Each row is a point on a tangle of strands that fork, close into loops and nearly touch. The rows are in no order.
Two points are linked if the straight distance between their rows is under 42.2. Some points are linked to none.
sel: [ 23 -11 -10 -15   6   1   5  -6   7   1  -4  18   7   5  -8  -4  10  -8
  -8  -8  13  -9   4  -1 -14  13   7 -13]
sabu: [ 20   2  -4 -16  17  -3   9  -6   7 -13  11   9 -13 -13   5 -12  23  -3
 -13   4  11   3  -3  -3  -6  23  14 -16]
fedes: [ 14 -11   1  -8  -5 -17  21   1  18   8  -4  -1  20   8   4  -6  -7  -4
 -29   8   2  -6 -14   1   5   9  -5  12]
kupe: [ 27  -8 -13 -14  11  -5  19  -8  24  -5   4  21   8   6  -2 -12   6  -9
 -24 -11  12  -3   6  -5 -12   2   3 -11]
zapen: [ -8  -1   1  29 -26  12  -9  13 -15 -14   5   6   5   1   9   0   4   6
  34  -2  -9  10  -5 -14   2 -31 -15  13]
firu: [  5   0  -1 -10   7  16  -9   2   1   2  -4  -2  -5  -4  -4   0   8  -8
  10   0   4  -7  -4   3 -14   3  12   4]
Subug: [-20  -5   1   3  -8  -1 -16  -2  14  -1 -17  14  12 -12 -10  10   0  22
  -4   8   5  -3   2   7  15   3   9   9]
Veka: [-18  19 -16   5 -23   7 -28  10  -8   1  -6   5  20 -16   0  -1   2  24
  -2   4  -1   1 -15   8   9   0   2   4]
nus: [ -9  10   3  20   8  20  16  -3  -1  -7  -8   1 -19   4   1  -5 -19   0
  -8  13   4 -18   6  21   7  -7  16  -5]
fano: [  7  17   0 -15   1  -2   1   9   8  21   4  -7   8  -2  -1   6 -15  -1
 -10 -10  -2   4  -3  -3   0 -12  -2  11]
mer: [ -9  -4   9  -9  11  -4   2  -4  10 -12 -12   1  -5  -9  -2  -4  17  13
  -9  16  11 -12  12   4   4  -5   6  -7]
teviv: [ -7  21   4  -9   0  13  -7  -4   7  -4  -8  -5   5 -26   0  -1  -1  12
  -8  -1   2 -12  -7  12   6   5  13 -18]
Muf: [-12 -18 -12  25  -3   2  23 -10   2 -12   1  14 -18  15 -11   4 -15   0
   0   3   2 -23   6  22   5  14   4  -6]
nomer: [-20 -25   5  32  -4   2   6  -4 -20 -12   0 -10  -7  12   3  -2  10   1
  10  19   4 -11   6   3   1   2 -16   5]
mot: [ 11   1  12   2  -5  16 -19 -10  -9  -6 -11  -4  15   2   1   6   2 -13
  -5  21   8  -5  -1  28  -2   2   2  14]
vaka: [ -2  -7  -6  -5   1  -3   3  -2  17  12 -13   8   1  12 -13   6 -23   0
  17  -8   9  -4  10  -3 -10 -11  -3   4]
vuvi: [  6  15  -3   1 -11  -4 -16  22   6  15   1  -7  15  -3  18  -9  -9  11
 -10   6 -25  15  -8 -11   8 -15 -19  14]
tabir: [-17 -29  -7   5  -4  -7   9 -16  21   0   4  14 -10  16 -17  -3 -25  -3
   6   3 -13   2   6  -5   7  -2  -9  10]
Zit: [  6 -17   6 -12   3 -22  22  -1  21   7   0   4  -2  21   0  -9 -14  -1
 -15   7   6 -10  13   0   0 -10 -12   6]
zubis: [  1   9 -11 -12   6   2  11 -10  24   0  -1   9  12  -7  -1  -8 -12   1
 -30 -16  -7  -2 -13  -2  -1   0   4 -19]
gim: [-15 -16   3  22  -8   5 -17   9  -7  -1  -3   1   5   8   9  -4   6   3
  33  -2 -10   3   7 -11  -3 -24 -18  17]
mor: [  6  15  -4 -12  -9  20 -19   1  -8  -2  -3  -4   4 -14  -3  -2   4  -4
   6  -4  16  -7 -14  16  -9   5  17  10]
pudi: [-27 -16   7  18   2  -7  -1  -6  17  -5  -8  10 -12  -1 -15  -6 -13  17
  11  14   2  -8  18   2  19  -4   5   5]
kuro: [ -3   3   6   2   9  17  11 -10  -1 -12  -3   0 -18   2   3 -11  -2  -6
  -8  20  -1 -22   6  16   5  -2  18 -16]
Dadot: [  6   6   1  -2  -4   6   1   0 -11  -1  13 -17 -11  -2   8   5   4 -12
   8  -3 -23   9  -3 -17  -5 -10  -2  -4]
mek: [ -5   5   2  18 -22  16   2   9 -22  -7  11  -5   2   0   5   5  -6   0
  28 -13 -10   9  -7 -20  -4 -31  -6   2]
neras: [  6  11   4 -18   8   5   0   6   1  15  14  -8 -22   1  -2   6  -8  -4
   9 -20   0   4  16 -11  -8  -4   6   8]
punav: [ 19 -16   1 -14  14 -16   3  -1   6  10  -4  -8   2  12   0 -10  12 -20
  -3   4   4   3  -3  -7 -16  11 -16   7]
ber: [-13   5  -9   9  -3   5  14  -2   5   1  -2   5 -15   8  -9  15 -23   3
   9  -8  -9 -13   5   9   5 -11   3 -16]
fug: [-12 -26  -5  13  -8  -3   5  -8 -13 -15   3  -9 -15  11  -1   2   8  -4
   5  23 -14  -7   3   0   3   2 -13  -9]
gab: [  1  -6  -3   5   4 -18  19  -1   8  -3  -9  13  24   9   1 -14  -7   4
 -35 -13   7  16  -9 -11   4   2   7   0]
Dapiz: [  8   4   5 -14  12 -20  12   3  -4  11  -4  -5  10  -4  -1   8  18   2
 -19   3   7  11  -4  -3   4  15  -5 -10]
Daz: [  2   5   4 -13   5   2  14  -4  -3  -4   7  -4 -22  -5  -3   2  11  -1
   2   3  -1 -19  21   3   4   2   4 -25]
Rurov: [ 15   7  -3 -23  -1   8 -14   3 -11   4  12   1  -7  -9  -4  19  13  -3
   4 -19   8   2   3   3  -9  27   8   3]
mudaf: [-25  -7  -6  25   5  -5  -4   0  16   2  -5  10 -13   3 -13  -3 -27  15
  23   8  -5   2  11  -5  11  -9   2  10]
dotut: [  8 -21   2  -3  10   4  -6  -8   3  -2 -10   6  -3  14  -6 -16   6  -7
  21   4  14 -21  10  -3 -14   2  -1   1]
fizon: [ 12  14  15 -18  11  -3   2   8   2  14  17 -19 -14  -4   4   6   5  -8
  -8 -12  -5  12   8 -14  -4  -1   0  15]
ginam: [ 19 -11  -4  -5  11 -23  17  -6  -5  -8  -3  13  11  11  -1 -11  16  -6
 -13  -6  19  12  -7  -7  -9  27   2 -14]
bol: [  6  22   8  -5  -2  -7  -8  12 -14  10  21 -17   6  -8  15   2   1  -7
  -9 -23  -1  29 -19  -9  -3  13   3  25]
depu: [ -3  -7   2   6  12 -17   5   7   0   1 -15   9  24  10  -3 -14   3   4
 -13  -7   8  25 -16  -9   4   7   5  -3]
dar: [-12 -13  -3   3  -5  -4  -9  -9   1 -15  -2  -7  -4  -4  -1   7   4   2
  -2  24 -21  -4  -3   0  10   0  -7  -8]
sas: [ -3  -3  -1   6  14 -22  -3   5   2   1 -10  -4  17   1   6  -5  11   1
 -15   4  -2  27 -22  -9   3  11 -11  -4]
doka: [ -8  -4   1  11  12  12   4  -7  -7 -17  -4 -12 -14   6   4  -9   2  -9
   2  24  -6 -13  -1   7   0  -6   6  -7]
Gan: [-18  15   3  11  -5   4  -6   6   0   1 -10   0  -7 -10   1   8 -16  19
  16   8  -5  -8  14   5  12 -21  10  -1]
selin: [-17  -2  -7  35 -31  12   5   5 -22 -12   9   3  -1   3  -2  15 -14  13
  12  -1  -9  -4   1  -2   5 -14  -2   4]
duve: [-28  -1 -12  18  -3   1  12  -9  12  -8   1  13 -19   1 -13   5 -27   9
   0   1 -18 -10   4   8  19  -6   4 -11]
difo: [ -3   4  10   2   3  -1  -7  14  -6  18  -2 -13  -1  -4  -1  12   2   7
  22  -6   1   5  16 -15  -2 -24  -4   5]
ziz: [-25 -10 -10  34  -5  -6   4   8   7   8  10   7  -9   3 -10   2 -22  17
  16   4 -17  17   9 -10  14   1 -12  10]
piga: [ -2   8   2  -3   4 -11   5  11  18  13  -9   3  23  -3  -2  -6 -13  11
 -24   0  -2  12 -14  -4  17  -5  -5   6]
petef: [ -2   0  -6   2 -10  -6 -23  17   3  10  -7   3  20  -2   5   7   4  12
  15  -1  -3  17  -4  -5   0 -14 -22  18]
fasus: [ 20  -7   6 -18   7 -19  13   5   4   9  11 -11  -6   9  10  -8   9 -14
 -12  11   5   1   6  -6  -5   4 -18   5]
mim: [-27 -13  10  24   4  -1  11  -8   0  -8   0   0 -19   0  -5  -8  -5  12
  -5  21   8 -14  20  13  18  -1   4   5]
Pesi: [ -1 -11 -14  -6  -3   0  -3  -3  12   6 -12  16  22   3 -10   3 -12   2
 -11  -7   0  10 -17  -2   1   3  -4   3]
Fofu: [ -2  19   3   5 -14  14 -21  -1 -14 -11   7 -19   6 -15  13   6  10   3
   8  11 -16  -1 -12   2  -2 -13   6  -4]
lif: [-17  -1  -6   2 -15  -6 -19   4  11   8 -15  12   9  -7 -12  18 -12  19
  17   7   9   0   8   6  12  -7  -1  11]
Febif: [  2 -11  -6  -4   2  -1   7   2   7  11  -6  -3  -6  19  -7  -1 -22 -10
   8  -1  -7  -4   5  -2  -8 -12 -10   3]
musu: [-14 -16   0  24 -14  12  -3  -8 -14  -9  -3  -3  -6  14  -3   6 -12  -5
   2  16  -7 -14   6  18  11   2   2   2]
lenap: [ 24   6  -6 -25  13  -4  14   1  11   9  21   7 -20   2   3   0  -1  -9
 -14 -11  -4  -5  10   0   3   8   0 -12]
kur: [-19 -12  -7  38  -7   1  18   5 -13   0   1  -6  -6   5  -5  16  -7  12
  13  -2  -1  -6  10  -4  -4   1 -15   0]
Fitu: [-12  24 -24  -5 -23   1 -23  16 -10   5   2   1  16 -18   0  -4  -1  15
  -5  -9  -2   8 -23   1   5  -2  -9  -3]
nor: [  4   3   5   8 -16  -4  -7  19   5  14  -2  -4  12   5  15  -3 -14   5
   7   7 -21  14   4 -11  10 -24 -24  25]
Pana: [-11 -12  -8  -1  -4   2  17 -21  32 -22  -6  22   4 -10  -2  -7   6   8
 -14   3  12 -18  22   4   2  -4  13  -8]
Gedus: [  6 -21  -5 -10  -6   0   7 -16   9 -14  -5  17  -8   8  -9  -1   4  -4
  -5  12   6 -25  12  14   2   7   3 -14]
nal: [ -4  -4   6  28 -10  20  10   3 -24  -9  10 -10  -6   5   2   5   4  -6
  26 -12  -1   1  -5 -13 -14 -14   3   5]
teb: [ 16  14  -3 -29   2   7   1  -4   5   6  17   2 -15  -6   0  10   2  -4
 -16 -21  -4  -2   1   4   0  21   5 -19]
vep: [ 25  -9   4 -13  12   1   0  -5   3 -12   2  19  -5 -14   4 -12  27  -3
  -2   8  23  -8   5   3  -8  27   9 -11]
nilo: [ 10  16   3  -8 -20   2 -10  10 -11   6  17 -14  11  -9  10  11   2  -1
  12 -12 -10  16  -9 -17  -1 -21  -8   9]
keki: [-24 -19  10   3   4 -10   0 -10  23 -12 -12  11  -7  -3  -8  -9   6  15
  -2  15  11 -12  20   1  11  -9   4   3]
runis: [  0 -12 -10  20   6  12  20   5 -18  -2   8  -7 -19  13  -2   4   1  -7
   6  -1  -5 -15   4  -5 -11   4  -4 -12]
Mutev: [ 15 -13  -4 -12   6  -5  16   2  -4  -8  12   6 -24   4   1  -7  16  -4
   6   8   9 -20  16  10   1   4   0 -24]
Tor: [  1  -2 -14  -5  -6   2  -5  -2  -8  -3 -15  10  22   1 -13   4   0   1
  -3  -8   7  12 -25   2  -3  16  10  -8]
Tolu: [  7   1  -5 -14   6   3  -6  -4   0   1   5 -17  -5  -2   5  -1   7 -18
   2   6 -17  13 -13 -11 -15  -3  -8  -5]
libot: [ 23  -7  -2  -9  17 -15   2   1  -7   1  -1   9   1   6  -5  -4  20 -11
  -5 -10  19  13 -11 -10 -14  35   7  -3]
mok: [  8  -2   2   1  22  -7  -5  -7   2  -8  -7  -2   4  -5   3 -12  34  -6
   3  11  14   5 -19  -2 -12  22  10   1]
lep: [ -2   7   0   0   1  -6  -2  -2 -18  -7 -11   5  16   2  -6  -2   3   6
  -1 -17   5  16 -26   7   4  19  17 -19]
bere: [  3  21   2   4   3 -11 -10  13 -18   9  13 -12  16  -9  15   6  15   1
   4 -17  -4  34 -20  -9   0  10  -3  10]
felef: [  6   5  -2  -8   6  -3  12   1  10  12  -6   9 -13   9 -12   8 -24  -1
  20 -15  11 -10  17   4  -6  -7   4  -8]
Ralo: [ -3  25   2 -10   3  -6  -7  -1 -18   9  14 -13   4 -14   3   3   2   4
 -14 -21  -4  20 -21  -3   0  24   2 -12]
Vakil: [ -7 -20   5   6   5   1  -3 -15   5 -21  -9   2  -5  11   0 -18   6  -5
   1  25   5 -14   0   8  -1  -1   2   4]
biri: [-12   9  -6   6 -12   9 -29  -1  -2  -7 -11   1  17 -16   3   2   0   8
  -7  17  -3  -3 -19  13  10   3   3   6]
popu: [-12  11 -10  -6   4   1  -7  -8  12  -4  -5   7  14 -13  -2  -5  -7  10
 -23  -3 -11  -1 -20  -1   6   6  -3 -20]
Vorig: [  8   9   8  12 -15  12 -25   0 -16  -9  -4  -9  20  -2   7  10  12 -11
   9  16   5   0  -5  21  -4 -11   1  19]
mun: [ 15 -14   2 -16  12 -12  19   6  -7   4  18   2 -24  10  -1  -8   9  -4
   5  -2  12 -13  21  -1  -5   0 -12 -15]
lural: [ -9   0  -8   8 -14   5 -29  16  -5  -3  -5  -2  19  -7   8   9  19   4
  24   4  -8  10 -11  -3  -2 -13 -14  18]
pori: [ 27   1   2 -21   4 -12  21  -2  16  14  12   2  -9  15   1  -2  -9 -17
 -19  -6  -4 -13   6   5  -1   0  -2  -5]
gota: [ 26   0   4 -17  17 -11  -1   9  -2  13  10  -1  -3   4   4   0   7 -14
  -7 -13  11  17  -6  -7 -10  30  -1  14]
gigu: [ -2 -28 -10   6   3  -7  14  -6   9   5  -2   5  -9  27  -9 -10 -20 -11
   7   2  -3  -3   4  -5  -2  -4 -19   6]
silum: [ 10   5   2  -2   9  -5  -3   7   4   8   2 -17  11  -4  15  -6   5 -13
  -5   7 -16  19 -16 -14  -3   0 -14  11]
lor: [ 11  16  15   3  -8  23 -12  -4 -22  -4  13 -14  -9  -2  10   6   7 -12
   9   2   7  -6   9  19  -7  -7  17  14]
soz: [ 11   0  19   0  12  13   0 -17   2  -7 -10   4  -1   6   0 -13   1  -8
 -16  21  17  -9  17  26   4  -3   2   3]
Vod: [ -8   8 -12  -4 -23   7  -7   7  -3   6  -2  -2   2   0  -3  11 -15   3
  15  -3 -15   2   2  -2   0 -20 -10  -1]
rolol: [-11 -19   1   8 -11   8   5 -16   3 -14  -5  12  -9  15 -11   0 -14  -6
  -1  16   0 -24  11  18   7   6   8  -4]
sibi: [-12  -6  -5  20  -7  -8   8   9   3  10   4   0  -7  13  -2   3 -25   6
  11   4 -19   9   9 -11   8 -16 -17  10]
pez: [ -6  30 -13 -20 -10  10  -6   1  -2   8  10  -4  -4 -20  -4   4 -13   2
   5 -19   2  -2  -4   3  -3  -7   8  -4]
zav: [ -5 -16  -8  -4 -11  -7  -3  -1  25  11  -4  15  13   4 -10   2 -18   4
  -8   2  -5  10  -7  -5   7  -4 -13  17]
zuret: [  6  10   6  -4  20  -9  11  -5  -7  -8   6   8  -2  -1   1 -15   8  -1
 -15 -20  10  23 -12  -9   1  24  21 -17]
Kenov: [ 12  12  15   7   4  27   2   2 -19   1   4  -9 -18   5   5  -7  -8  -9
   9   2  16 -11  21  21  -6  -3  19   9]
paf: [ -1   9   3 -15   9   3   1  -3  -1   3   2 -14 -15 -12  -1   8  12   0
  -2   2  -9  -4   7  -2   4  -2   3 -17]
buk: [  6   6   8  -1   2 -25  -1   2 -23   6  -5   1  15  15   0  -3   0  -4
  -3 -18   2  29 -18   3   6  19  10 -11]
dati: [ 15  12  -3 -22   2   8   6   2   4  14   4   5 -16   1  -9  10 -11  -6
  10 -18   5  -8  11   1  -6   1   8  -4]
Pom: [ -4 -10  20  24   0   5 -14  -6 -14  -9  -8 -13   3   7  10  -2  10  -5
  14  19   4 -10  12  11   4  -8  -4  17]
befi: [-13   4  -5  -5   8   6  -4  -8  29  -5 -16  16   6  -9 -12  -5 -10  10
  -6  -1   0  -3  -1  -8   3 -11  14  -2]
zubak: [ -6 -16  -5  18  -3   6  16   2 -17  -3   2 -10 -11  14   1   1  -2  -9
   8   4 -18   1   3  -7  -4  -7 -15  -7]
bibiv: [ 18 -20  -3 -16   9  -9   3 -10   7   5  -7  10   3  12  -6  -9   8  -7
   3   0  10  -8   7  -7 -15   9 -12  -1]
Ridis: [ -7   0   4   6  19 -18  -6   3   2  -7 -10  -5  13  -5   7  -4  32   0
   2  13   6  18 -19  -2  -1  13  -5  -5]
naru: [ 14  16  13  -9  11 -10  -4   6  -7   9  17 -17  -6  -8  15   9   9  -8
 -18 -10  -7  22 -12 -14  -4  13  -4  16]
zode: [ 21   5  11 -10   1  22  -1   0   9  -3  -6  13 -11 -13  -3  -3   8  -4
   1  -3  23 -19  14  14  -3  12  20  -7]
Boz: [ 20  -2  11   0  18   4  -9  -9   1 -11  -2   5  -2  -9   6 -14  26  -8
  -1   9  20  -4  -5   4 -11  28  20   6]
nokur: [ -3  -4  -2  -2  -4  12 -10  -2  -4   0 -13   1  -2   3  -9   4  -7  -3
  19   6   6 -13   4  10  -8  -7   8   5]
voz: [-30  -8  -7  36  -8   4  10   1  -1  -2   4   7 -15  -2  -8  11 -23  14
   2   8  -8 -10   9  11  18   6   6   2]
bis: [ 20  -8  -2 -17   6 -16  36  -5  24   0   9  15  -8  17   8 -12  -9  -4
 -22   0   3 -16  13   5   3 -14  -3  -5]
siba: [  2 -11   5  -2   4  -9  -2  -3  -8  -7  -4 -12  -6   1   5   6  25  -8
  14  14   0  -7   9  -3  -9   3  -9  -1]
Tuv: [-10   7  -2  -1  -8   6 -13  -7  -7  -6   4 -14   0 -10   7   8   1   3
  -3  15 -26  -6  -6  -3   8  -8  -8 -16]
pev: [  1  26  -2  -9 -23   1  -1   9 -13  12  21 -11   0  -9   3  11 -10   4
  11 -21  -5   7   3 -10   0 -27  -4   4]
rupu: [  1  15  -5   1  -4   0 -10  19   6  16  -2  -3  22  -2   8 -14 -18  13
 -17  -1 -12  17 -25  -6   9  -6 -10  10]
ror: [  4   0 -15   3   2  11  14   0  -9   3   5  -3 -20  12  -7   7 -12  -8
  10 -10 -11 -14   4   3  -5  -2   1 -15]
vobok: [ 19   3   8 -11  -1  11 -13  -2 -15  -3   9  -7 -13 -13   6  18  19  -7
   4  -2   5  -6   9   4  -6  23  13   0]
Palol: [ -7  30 -15 -12  -9   7 -15  11  -9   9   4  -7   9 -25  -6  -2   2   9
   0 -20   9   8 -20   3  -1  -2   8   0]
las: [  3  -5   0 -12   5 -20  11  -2  21   9  -7   1  12   5  -4  -3  -4   1
 -23   6   0   2   0  -5   6  -6 -13   3]
sadid: [-15 -20  -8   3  -7  -6  -6 -13  28   2   3  20   1   2 -15   2 -23   6
   2   3  -9   3   8  -3  16  -5   1   6]
rem: [-16  -1  -6  19 -23  16  -9   0 -16  -8   2  -2  -2   1  -3   7 -14   2
   8  15 -14  -9  -2   9  10 -10   4   3]
Pigip: [  9  16  14  -5  17 -11  11  -2  -8   2   8  -1   5   8   3 -24  -8  -3
 -23 -22   1  22 -20  -8   6  18  20  -8]
damin: [-15 -22   8  26  -4  -1 -12  -1  -8  -7  -4  -9   0   9   8   2  12   1
  22  12  -7  -5  11  -7  -1  -9 -16  13]
Fov: [  2   0   6   7 -11  -5   7  13  -1  11   8  -9   3   7  13   3 -18  -5
  -3   4 -24   8   5 -13   6 -21 -16   7]
gitu: [-22  11  -3  34   1  14  14   4  -3  -7  -4   2 -13  -1  -2   7 -21  11
   3   9   3 -15   7  16   8  -1   9   2]
kad: [  1  20   2  -6  -9  11 -16 -10 -16 -12  20 -16  -4 -17  15  10  13  -2
   8  -6 -19  11  -9 -15  -6  -6   3  -1]
vora: [-11  11  -5 -12  -9  -3  -7   1   7  10 -12   7   4  -7 -14  22 -19  14
  14  -6   5  -8  16   9   3 -10  -1  -5]
tuge: [  3   2   2   3 -10  17   3   4 -22   1  11  -8 -13   3  -2  12   0  -3
  27 -17   2  -6   7  -5 -16  -8   6   6]
goz: [ 14  10  -1 -16  23   4   2  -5   2  -5  11   7 -10 -10   0 -11  10  -5
 -16 -15   8  12 -12 -10  -6  29  16 -11]
Gos: [  8  17  -2  -1 -17  -6 -14  16 -13  11  12  -7  27  -9  13   9  16   2
   3 -13  -8  27 -18  -9   0 -10 -14  12]
ropur: [ -4   3  -3   0  -3   1 -17   1  -9  -1  -9 -10  14  -6   1  14  19  -3
   7   7  -2   6 -14   5  -4   8   0   2]
telu: [ 12   7  11  -4   1 -21  10   8 -15  13   2 -10  14   1   6   6   6  -4
 -16  -9   4  22 -12  -2   7  22  -1   3]
Lamub: [ 11  -2   9   4   8  20   0   4 -11   2   7   1 -27   2  -2  -6  -2  -7
  16  -2  14 -23  19  14  -5   7  17  -1]
Gavi: [  0 -17   5   1   4 -13  -2  -3  -4  -3   2 -15  -4   4   7   0  15  -8
   9  17 -12   9   5 -15  -2 -10 -22   1]
sozi: [  9  10  -1  -9 -10  -3  -1  18   4  22  -4 -10  14  -3   5  -1 -16  -7
   3  -7   2  10  -8  -5  -6 -16  -9  26]
mel: [ 25   1  -1 -12  12  -5  20   0  19   3   6   6   9   8   5 -20  -3 -11
 -29  -7   6  -1 -11  -8  -8   6   9   4]
dun: [  9 -22  -7  -7   7 -26  11  -9  11  -8  -5  11  15  11  -4  -6  16  -2
 -18   5  14  10  -9  -5  -9  13 -13  -3]
boka: [-13 -20   0  14  10 -10  19   1  -6   5  -1  -3 -16  16  -4  -7  -2   4
  13  -3  10 -10  20  -9  -3  -1 -18  -4]
Kono: [  1 -14 -10 -12  -5  -2  11 -16  16 -19  -3  18   7   3  -7   2  10   1
 -20   9   0 -13   0   5   0  10   1 -22]
vari: [  0 -18 -12  -5  -1 -12  13 -15  18 -14  -6  18  19   4  -7  -6   9   3
 -24  -1   4   3  -2  -8  -6  13  -2  -9]
Taru: [  0  -4   4   5   5 -10 -10   4   1   4  -2 -11   9   0  19  -1  13  -8
   3  12 -20  17  -7 -17  -1 -13 -26   8]
Ripaz: [  4 -13   4   7  -6   1 -11   6  -6  10  -5  -9  10   5  10   2   3 -11
  29  -7 -10  10   2 -13  -9 -22 -22  20]
kifis: [-10  -9   9  16   3  -7   4   4  -9  11  -8  -9  -5   9  -2   5  -1   8
  24  -7   4  -7  20  -9  -6 -16 -12   4]
kov: [ -8  27 -10  -7 -10  10   1   5  -9   7  17 -11 -15  -5  -1   8 -18   3
  14 -17  -9   1   1  -1  -5 -22   9 -10]
Dele: [ -4 -10   4   2  -1   3  12 -17  19 -25 -13  20  12 -13   4  -7  14   7
 -26   8  20 -11  20  11   2  11  17  -3]
biliv: [  7  17   5 -17  14  14  -4  -1  -1  -9   7   7 -13 -19   0   0  13   4
 -13 -18  12   5  -3   1   1  36  22  -8]
laf: [-15  12   5  11  -1   6 -14  14  -4   1  -5  -5  -1  -6   1   7  -2  16
  22   1  -8  -2  10 -11   0 -31   1   6]
kam: [ -4  -7  -8  16   9   5  29   0   5 -15   2  17 -25  10  -2  -6  -7   4
   2   4   8 -27  12  19   1   6   6 -20]
tefot: [ -8  12   1  -9  13   4   3  -6   7  -9  -7   0   4 -20   3  -8   8   5
 -19  -6   0  -2 -17   2   3  13  12 -26]
Fim: [-13   0 -17  -1 -22  -4 -25  14   7  11  -9  17  18  -2 -10  11  -8  20
  10  -2   1  13  -6  -1   8  -4 -14  19]
Murev: [  1   2  10  -3  -1  14  -2 -16   5 -13 -10   5  -2  -4   2  -9  -3  -5
 -19  22   1 -14   5  22   8   1  14  -6]
Sen: [-14  -7   4  -2   6  -4   5  -7  15 -18 -16  13  13 -14  -4  -2  19  14
 -18   8  15  -7   5   0   7   3  10  -5]
fasa: [-11 -15  16  16   2   7 -15 -14  -2  -9 -12  -3   0  15   1 -12  -3  -7
  -3  25   8  -8  11  19   7  -8  -1  18]
fepor: [-16  19   6  -2  -1  12 -10   1   7  -1 -10   0  -4 -20   0   3 -10  15
   0  10  -2 -16   5  11  11 -10  11 -10]
zugin: [ 11  -4   8   1  -6  18 -15  -9  -9  -1 -10   1   0  10  -4   0   0 -14
  10  11  13 -19   9  25  -7   5   9  11]
Miki: [ -6 -11   2  -3  11 -10  -8  10  10  13 -21   1  17  -1  -6   2   7   9
   4  -2   8   5  -2  -6  -4  -4 -10  11]
sigi: [  4  21   3 -12  10  -8   6   4  -2  11  12 -13   7 -12   5  -4  -6  -1
 -27 -17  -6  14 -14  -2   4  14   1 -11]
tibab: [ 13  14  18   1  -3  13 -13  -7 -18  -8   5 -14   0  -9  12  14  22  -9
   1  10   7  -4   9  14  -2   7   8   5]
daguv: [ 10  -4   2  -4  -5   6 -14   2  -8   7   5 -11   3   2   4  10  12 -11
  31 -13  -1  12  -2 -11 -16 -10 -10  17]
Fupib: [ -1  -2  -2   9 -20  11 -23   8 -14  -8  -3  -9  12  -4   6   7  10  -7
  29   6  -4  -3  -7   4  -8 -16  -4  11]
teza: [  0  14   1 -18  10   1   0   2  12  13  -4  -3   2  -5  -6   2  -1   3
  -9  -5  -1   2  -2  -6   0  -7   4 -10]
ganes: [  4  18   4  -5   9  -4  14  -5   5   4   7   2  17  -2   1 -17 -15   1
 -31 -25  -3   8 -20  -2   6  10   7 -16]
Sibem: [  0  -2  -6 -12   8  -3  17  -9  23  -5  -2  13 -14   7  -6  -8  -4   1
  -8  -3  -2 -13  10   0  -2 -11   4 -18]
Vuv: [-10  24   3   6   6 -15 -13   8 -24   4   6 -11   6  -9  12   2  14   5
   3 -19  -3  29 -22  -3   5  20   8  -9]
pame: [ 14  -8   9  -8   2 -12  17   6 -10   9  15 -12 -13  12   3   2   7 -12
   5  -4  -5  -2  17 -11  -5  -6 -13  -2]
gimu: [ 21   4   0 -21   6   3  -6  10  -1  16  13   3  -3   0  -4  14   0  -9
  -4 -22  10   7   0  -2 -12  21   4  16]

A piece is all that can be reached along the links. How many separate loops has the piece of each point below (a circle has one, a figure eight two, a Y none), and how many tips (points with one link)?
Vakil -> loops 1, tips 4
teza -> loops 0, tips 3
pez -> loops 0, tips 5
lor -> loops 0, tips 3
vora -> loops 0, tips 3
teb -> loops 0, tips 4

A fork is a point with three links, a tip a point with one. Leave the first point through the second and follow the links. Name the first fork or tip that comes.
popu; tefot -> boka
zubak; runis -> kuro
biri; Veka -> bere
nus; gitu -> fug
sozi; fano -> bibiv
dar; Tuv -> siba
tibab; vobok -> rolol

How many points has the smallest loop of links through each point below? Write none if it is on no loop.
Tolu -> none
nomer -> 16
goz -> none
paf -> none
piga -> none
Fupib -> none
